A landscape with many valleys, sampled at points; each row gives a point and its height.
From any point a ball rolls to the lowest of the 2 points nearest to it. It stops when none of these is lower. Distance is the straight distance between rows; heights are no part of it.
sode height 5.69: [141 142  92 144  84 163 150  72 103 128 164 128 143 133 137 122 116 130
 139 107]
fonim height 8.18: [165 124 141 160 126 106 171 120 123 124 167 163 151 191 155 157  90 106
  89 137]
Vunik height 3.02: [108 160  86  99  93 148 123  99 118 134 157 126 101 138 125 135 158 122
 151 100]
darug height 5.22: [137 137 198  50 137  96  87  78 170 152 131 158 122  95 141 128 136 135
  99 134]
kofo height 8.58: [168 125 173 113 154  72 140 115 156 117 178 159 150 162 181 158 103 117
  81 135]
Rak height 5.53: [116 119 158 138 187  95 134 132 100 135 165 180 140 158 165 154 132  80
 125 174]
Lavo height 2.97: [119 145 136  92 124 134 117 131 161 137 157 127 138 115 129 106 104 161
 126 136]
folep height 7.34: [ 85 148 115 166 121 181 155 131 104 153 112 109  57  97 110 132 122 138
 146 165]
Nog height 4.17: [165 135 148  41 131  72  91  97 179 118 123  92 152  85 107 110 110 179
  80  97]
busof height 2.35: [113 152 103 100 110 144 113 111 155 122 155 120 132 120 128 124 130 143
 135 101]
Bifa height 6.71: [141  87  65 164 137 124 122 225 124  84  76  67 127 128 121 112 132 169
 159  96]
tol height 5.91: [107 121 110 184 176 134 124 164 107 108 116 131 108 145 148 148 130 121
 136 161]
delef height 5.73: [146  82 139 131 159  84 146 193 145  88 154 106 144 171 160 148 119 138
 118 156]
savu height 4.91: [175 144 192  70 167  69 112  43 164 133 115 164 145 113 184 149 115 122
  81 130]
togal height 4.73: [168 140 166  81 155  86 113  82 169 111 130 149 172 116 153 132 105 120
 101 122]
fulu height 3.50: [134 130 121 114  45 148 133 123 101 159  97 117  97 121  69 101 142 147
 146 120]
Bot height 6.99: [155 105  85 215 184 150 133 198 123 111  62  59  83 113 119 116 114 185
 145 125]
viror height 6.64: [141 112 140 147 129 148 166 164 165 100 119 107 135 163 105 126  92 135
 121 129]
rurot height 3.15: [114 121 112 168 127 163 131 155 105 121  65 106 127 106  92 106 120 133
 138 162]
soze height 3.46: [124 109 133  89 136  98 112 170 139 113  98  91 140 131  72  97 125 140
 126 149]
nikug height 2.72: [ 80 132  99 137  99 144  83 173  81 133  68 106  74  97 103 108 180 117
 147 125]
zeto height 1.17: [ 80 107 134 137 171 122  85 190 129 116 107 134 132 113 144 121 160 115
 137 158]
zito height 1.74: [143 123  96 110  93 178 134  94 117 127 107  99 161 114  73  84 105 144
 161  93]
Nipug height 3.53: [159 163 126  80  72 122 131  34 145 133 159 121 111 108 147 151 127 164
  86  69]
debat height 4.34: [141 178 129  98  64 133 147  34 126 148 182 143 112 100 157 161 146 137
 135  83]
solek height 7.11: [122 128 123 158 101 168 161 149 145 126 124 129 104 163 115 132 119 140
 131 127]
Bigus height 5.80: [122 111 130 124 126 104  89 192 144  95 130 117 125 130 152 123 136 147
  97 137]
gusup height 3.33: [124 129 117 106 136 144 123 163 167 136 143  95 130 117  94  86  97 175
 151 128]
viba height 4.33: [161 122 123 120 153 119 165  76 111 131 158 136 161 176 132 124  83 109
 125 155]
rusa height 2.78: [166 127 138  60 140 117 136  84 156 132 124 112 173 123 103  97  83 153
 138 127]
gad height 6.07: [151  72 118 164 160 111 163 201 140  81 119  98 141 161 145 136 106 147
 128 147]
dipen height 1.57: [139 139 171 111  87 125 113 100 158 134 120 160 145 114 141 138 149 116
 105 105]
tada height 2.96: [183 164 153  77  88  97 125  20 156 135 128 150 106  85 167 155 136 158
  79  82]
rosi height 8.45: [ 96 155  97 175  99 158 171  82  63 155 169 152  96 118 138 166 165 108
 176 131]
Tata height 7.21: [108 145  98 184 143 179 142 156 104 158  63 100  46  94  98 119 133 161
 158 158]
Foruf height 4.51: [153 122 195  86 118  91 145 119 145 152 138 150 112 153 123 135 113 131
 102 171]
kido height 4.61: [143 138 116 216 160 139 205  96  52 174 182 172 143 170 136 159  87  83
 135 145]
keb height 7.55: [128 127 115 162 108 133 136 152 127 114 142 141 109 177 142 153 142 120
 111 122]
Muge height 4.62: [148 145 135  54  84 104 100  97 154 119 122  98 124  98  94 114 114 156
  68  93]
liruv height 5.46: [106 138  80 153 107 164 106 158 114 110 105 118 122 133 124 124 153 117
 155  94]
maku height 4.18: [127 119 186  80 134 112 128 123 156 150 108 152 123 147 106 129 134 111
 122 158]
Nonu height 3.43: [118 134 112 182 144 174 168 119  86 125  86 123 112 117 113 127 109 110
 132 181]
gos height 5.38: [ 95 133 189  63 136 106  83  76 138 163 146 157 106 107 151 130 159 111
 119 145]
Gego height 2.29: [ 84 111 123 147 174 133 100 217 153 140  90  87  96  91  76  95 134 162
 139 142]
Muz height 6.90: [132 133 140 129 129 112 115 107 106 126 158 168 162 134 165 136 137 113
  97 158]
tir height 1.76: [ 82  96 129 135 170 121  76 212 133 127  90 107  92 100 119 101 159 137
 133 161]
Bik height 5.76: [115 119  85 175 154 144 119 163 119  91 103 111 119 146 136 134 154 124
 146 129]
Suge height 2.34: [ 82 124 109 152 139 140  71 203 106 137  79 115  79  88 123 107 173 136
 136 137]
dape height 2.28: [142 104  85 135 122 175 140 139 133 120  90  72 150 116  60  78  95 160
 163 106]
Loda height 5.09: [146 157 104 131  56 163 154  45 113 138 177 135 138 111 146 137 130 127
 146  72]
dib height 2.50: [156  88 173  70 163  73 134 168 201 107 123  90 186 106  87 112  94 150
 123 121]
notu height 6.67: [137 135 124 148 131 124 154  96  92 146 158 175 151 153 144 134 140 107
 141 154]
vaz height 7.89: [145 117 116 185 142 123 172 152 118 119 158 146 131 190 150 163 114 111
 111 138]
pero height 6.49: [113  97  93 129 130 112  98 222 156  85 100  82 134 137 123 121 144 143
 143  97]
zin height 6.32: [144  83 132 161 164 133 171 189 161  86 102  95 150 146 110 125  75 139
 129 147]
bukom height 8.19: [ 94 155 111 197 109 153 140 112  85 142 178 168 107 133 150 176 170  98
 145 114]
ligi height 5.04: [125 134 104  84  97 130  96 145 142 112  93 101 149 115  94 100 138 131
 126  83]
kuzeg height 2.58: [172 100 106 113 127 119 142 132 157  91 134 108 186 162 128 123 110 140
 148  92]
fafub height 4.63: [135 127 129 116 158 119 151 116 144 118 155 134 142 174 135 130 100 116
 132 146]
Tepo height 6.05: [141 134  82 190  97 172 144 132  72 142  95 134 103 125 120 119 146 137
 180 141]
Datak height 4.16: [136 147 111 181 145 153 191  89  76 151 172 150 132 157 141 139  77  99
 129 158]
kufim height 3.60: [137 121 165  62 119  94  97 140 174 122 117 123 160 108 104 114 136 140
 108 108]
zof height 2.76: [ 97 127  88 137 154 151 115 194 146 118 121  83 101 111  95  94 110 176
 147 128]
ror height 4.11: [128 149 168  73  60 119  85 130 159 172 115 153 113  90 114 113 171 145
 133  86]
Sal height 6.18: [107 109 118 104 112 101  80 203 159  87 120  90 121 126 140 122 150 143
 102  90]
vik height 5.75: [ 90 115 147 171 178 117 122 134 101 137 163 183 131 160 160 168 167  74
 124 151]
nunub height 0.56: [146 142 135 129  98 135 121 116 149 111 127 146 176 141 142 146 135 110
 120  91]
Kese height 4.47: [112 140 165  73  64 116  62 143 156 166  99 122 112  59  86  92 158 141
 113  59]
vam height 2.69: [143  89 116 142 143 145 154 174 144 122  79  83 157 131  50  90  94 162
 152 129]
Buken height 5.96: [ 66 132 149 119 138 136  73 112 103 142 149 162 110 118 153 145 191  75
 128 136]
tapal height 5.31: [140 118  85 162 142 163 151 128 116 117 140 125 146 150 133 105 100 140
 163 132]
nomir height 0.57: [101 106 155 110 137 108  74 161 134 122 105 141 150 110 133 111 162 111
 128 146]
gof height 7.91: [ 91 143 117 182 120 150 124 149 106 140 148 163  97 147 155 165 176 112
 123 116]
naz height 7.39: [106 150 176 116 112 119 113  86 130 145 174 177 114 106 163 165 148 102
  82 136]
gegos height 5.39: [115 133 104 196 219 122 167 131  76 128 152 142 115 168 153 150 108  87
 133 181]
mezu height 8.77: [183 138 162 102 140  99 161  85 154 132 172 149 143 154 164 145  56 125
  87 136]
veruk height 2.32: [164 133 119  79  98 141 124  85 155 137 111 102 170 101  83  87 110 161
 143  87]
rok height 5.74: [ 46 130 163  99 132 147  75 135 147 141 131 144  96  96 142 129 171  87
 134 125]
guzek height 5.05: [163 148 204  61 143  90 108  29 151 163 125 173 125  90 170 145 142 119
  95 134]
dis height 7.54: [ 87 155  87 200 118 189 165 117  77 133 121 116  55 103 128 157 139 120
 146 147]
rimi height 5.56: [ 79 137 159  66 129 134  84 110 139 151 139 134  90 112 119 122 174 110
 133 142]
Nuz height 8.65: [ 92 144 124 131  79 151 162  72  72 158 159 137  87 100 132 148 153 100
 178 156]
nafu height 3.73: [133 133 103 214 159 175 196 107  80 136 122 135 119 138 134 133  88 108
 140 165]
novuf height 8.40: [148 137 170 143 143  92 153 100 125 137 185 175 144 173 168 170 107  91
  79 142]
nofus height 3.10: [105 135 115 109  73 148 102 149  95 151  95 110  93  94  85 101 164 139
 138 128]
zif height 6.04: [ 84 130 168 141 143 112 103  94  92 154 168 183 125 138 157 172 190  66
 117 136]
tem height 6.46: [124 127 133 163 140 132 147 134  89 154 125 168 116 161 135 143 144 109
 157 172]
Feno height 7.10: [127 123  77 183 152 161 121 190 107 131  57  72  61 108  94 107 134 181
 147 135]
Sezib height 5.25: [149 100 139 113 126  93 127 159 150  97 159 123 147 151 145 132 116 153
 100 140]
fugo height 3.09: [133 102 180  74 146  81  97 169 196 107 125 117 179 100 125 116 118 138
 111 118]
lino height 4.92: [139 114 106 142 179 132 162 150 140 109 155 114 144 169 145 120  86 127
 151 149]
pid height 3.79: [127 157 132  55  48 121  99 102 142 162 115 122 102  86 105 116 162 145
 151  81]
turut height 4.78: [124 141 132  77  85 112  81 161 150 149  98 101 134  88  70  78 130 156
 134  75]
lud height 4.48: [181 124 166  53 160  59 102  92 189 111 118 119 162  97 149 131 113 166
  91 105]
zolaf height 5.92: [ 94 154  94 170  89 159 128 108  71 125 131 136 117  86 139 130 156 107
 130 145]
Bivi height 2.95: [117 109 111 155 151 145 133 182 131 111  59 100 146 119  81 101 112 136
 164 129]
Bopo height 5.23: [135 119 104 161 204 109 184 137  99 140 154 141 127 192 150 139  84  93
 146 182]
Ded height 5.64: [123 115  90 204 206 133 167 166 105 102 129 115 108 170 147 152 106 118
 134 159]
las height 5.72: [148 126  62 192 130 168 147 126  74 119 122 111 130 143 131 113 122 159
 155 130]
gide height 3.51: [116 162 128  76  67 141 122  72 137 143 128 126 109 107 115 134 156 119
 154  83]
Pode height 5.06: [148 124  84 239 171 143 193 111  50 142 165 150 157 172 141 158  96 107
 133 126]
Libuv height 8.94: [156 157 172 108 138 118 160  59 145 152 173 167 137 119 168 149  88 115
  88 134]
Dit height 1.58: [157 117 115 142 109 124 129 153 154 105 125 142 182 153 138 133 138 130
 147  90]
lapi height 1.42: [ 90  96 171  91 121 107  39 141 138 138 110 148 137 101 145 110 190  98
 128 123]
mam height 5.71: [ 88 157 110 143  82 165 102 128 104 123 115 136 115  91 134 125 156 100
 137 107]
Pilaz height 3.12: [138 112 135  79 143 106 123 129 153 113 110  96 169 129  94 104 107 141
 125 130]
muve height 5.24: [103 145  80 112  85 149 101 143 125 104  97 101 131 126 104 119 145 106
 128  66]
Pek height 5.37: [126 116 147 141 193 103 157 148 127 141 162 164 138 171 163 133  84  79
 133 184]
zemo height 3.37: [179 124 125  96 139  97 142  89 164  92 146 118 183 164 136 139 101 125
 125  90]
Tavu height 2.37: [165 147 158  83  75 100 106  64 162 120 116 149 139 108 153 149 148 131
  68  84]
lufi height 7.13: [109 129 151 139 113 126 100 126 118 121 154 159 120 114 154 136 143 115
  88 152]
pide height 6.86: [149  88  83 197 152 148 132 210 119  93  84  59 123 126 118 103 105 186
 145 123]
mibid height 3.86: [114 104 160  90 132  99 123 150 132 133 107 118 121 148  88 124 136 127
 123 180]
Kop height 6.27: [124 135 125 144 103 152 146 124  93 151 113 149 108 129 118 122 156 129
 169 156]
kemek height 3.94: [175 123 114 112 142 109 163  50 125 115 166 128 180 176 142 144  93 114
 122 105]
nireg height 9.09: [128 159 149 112 105 140 162  63 126 149 166 149 134 119 149 137  98 114
 113 145]

Where does a ball stop that starts at each point below?
Buken -> Nog
Kop -> nunub
Libuv -> Sezib
fulu -> nomir
Pode -> zito
Loda -> nunub
mam -> busof
Bot -> Sezib
Bik -> busof
bukom -> Sezib
kido -> zito

Call two points neighbours if one is among the 2 nearest of the other. Go from one point of each pair to the other, from neighbour to neighbour, staying as low as possible. Name the highest point that can't be avoided.
Bopo and dib -> tol
nomir and dib -> rok
Sezib and Nog -> dis
Nog and zito -> Muge
nunub and busof -> sode
zito and dib -> Pilaz
nomir and busof -> gusup
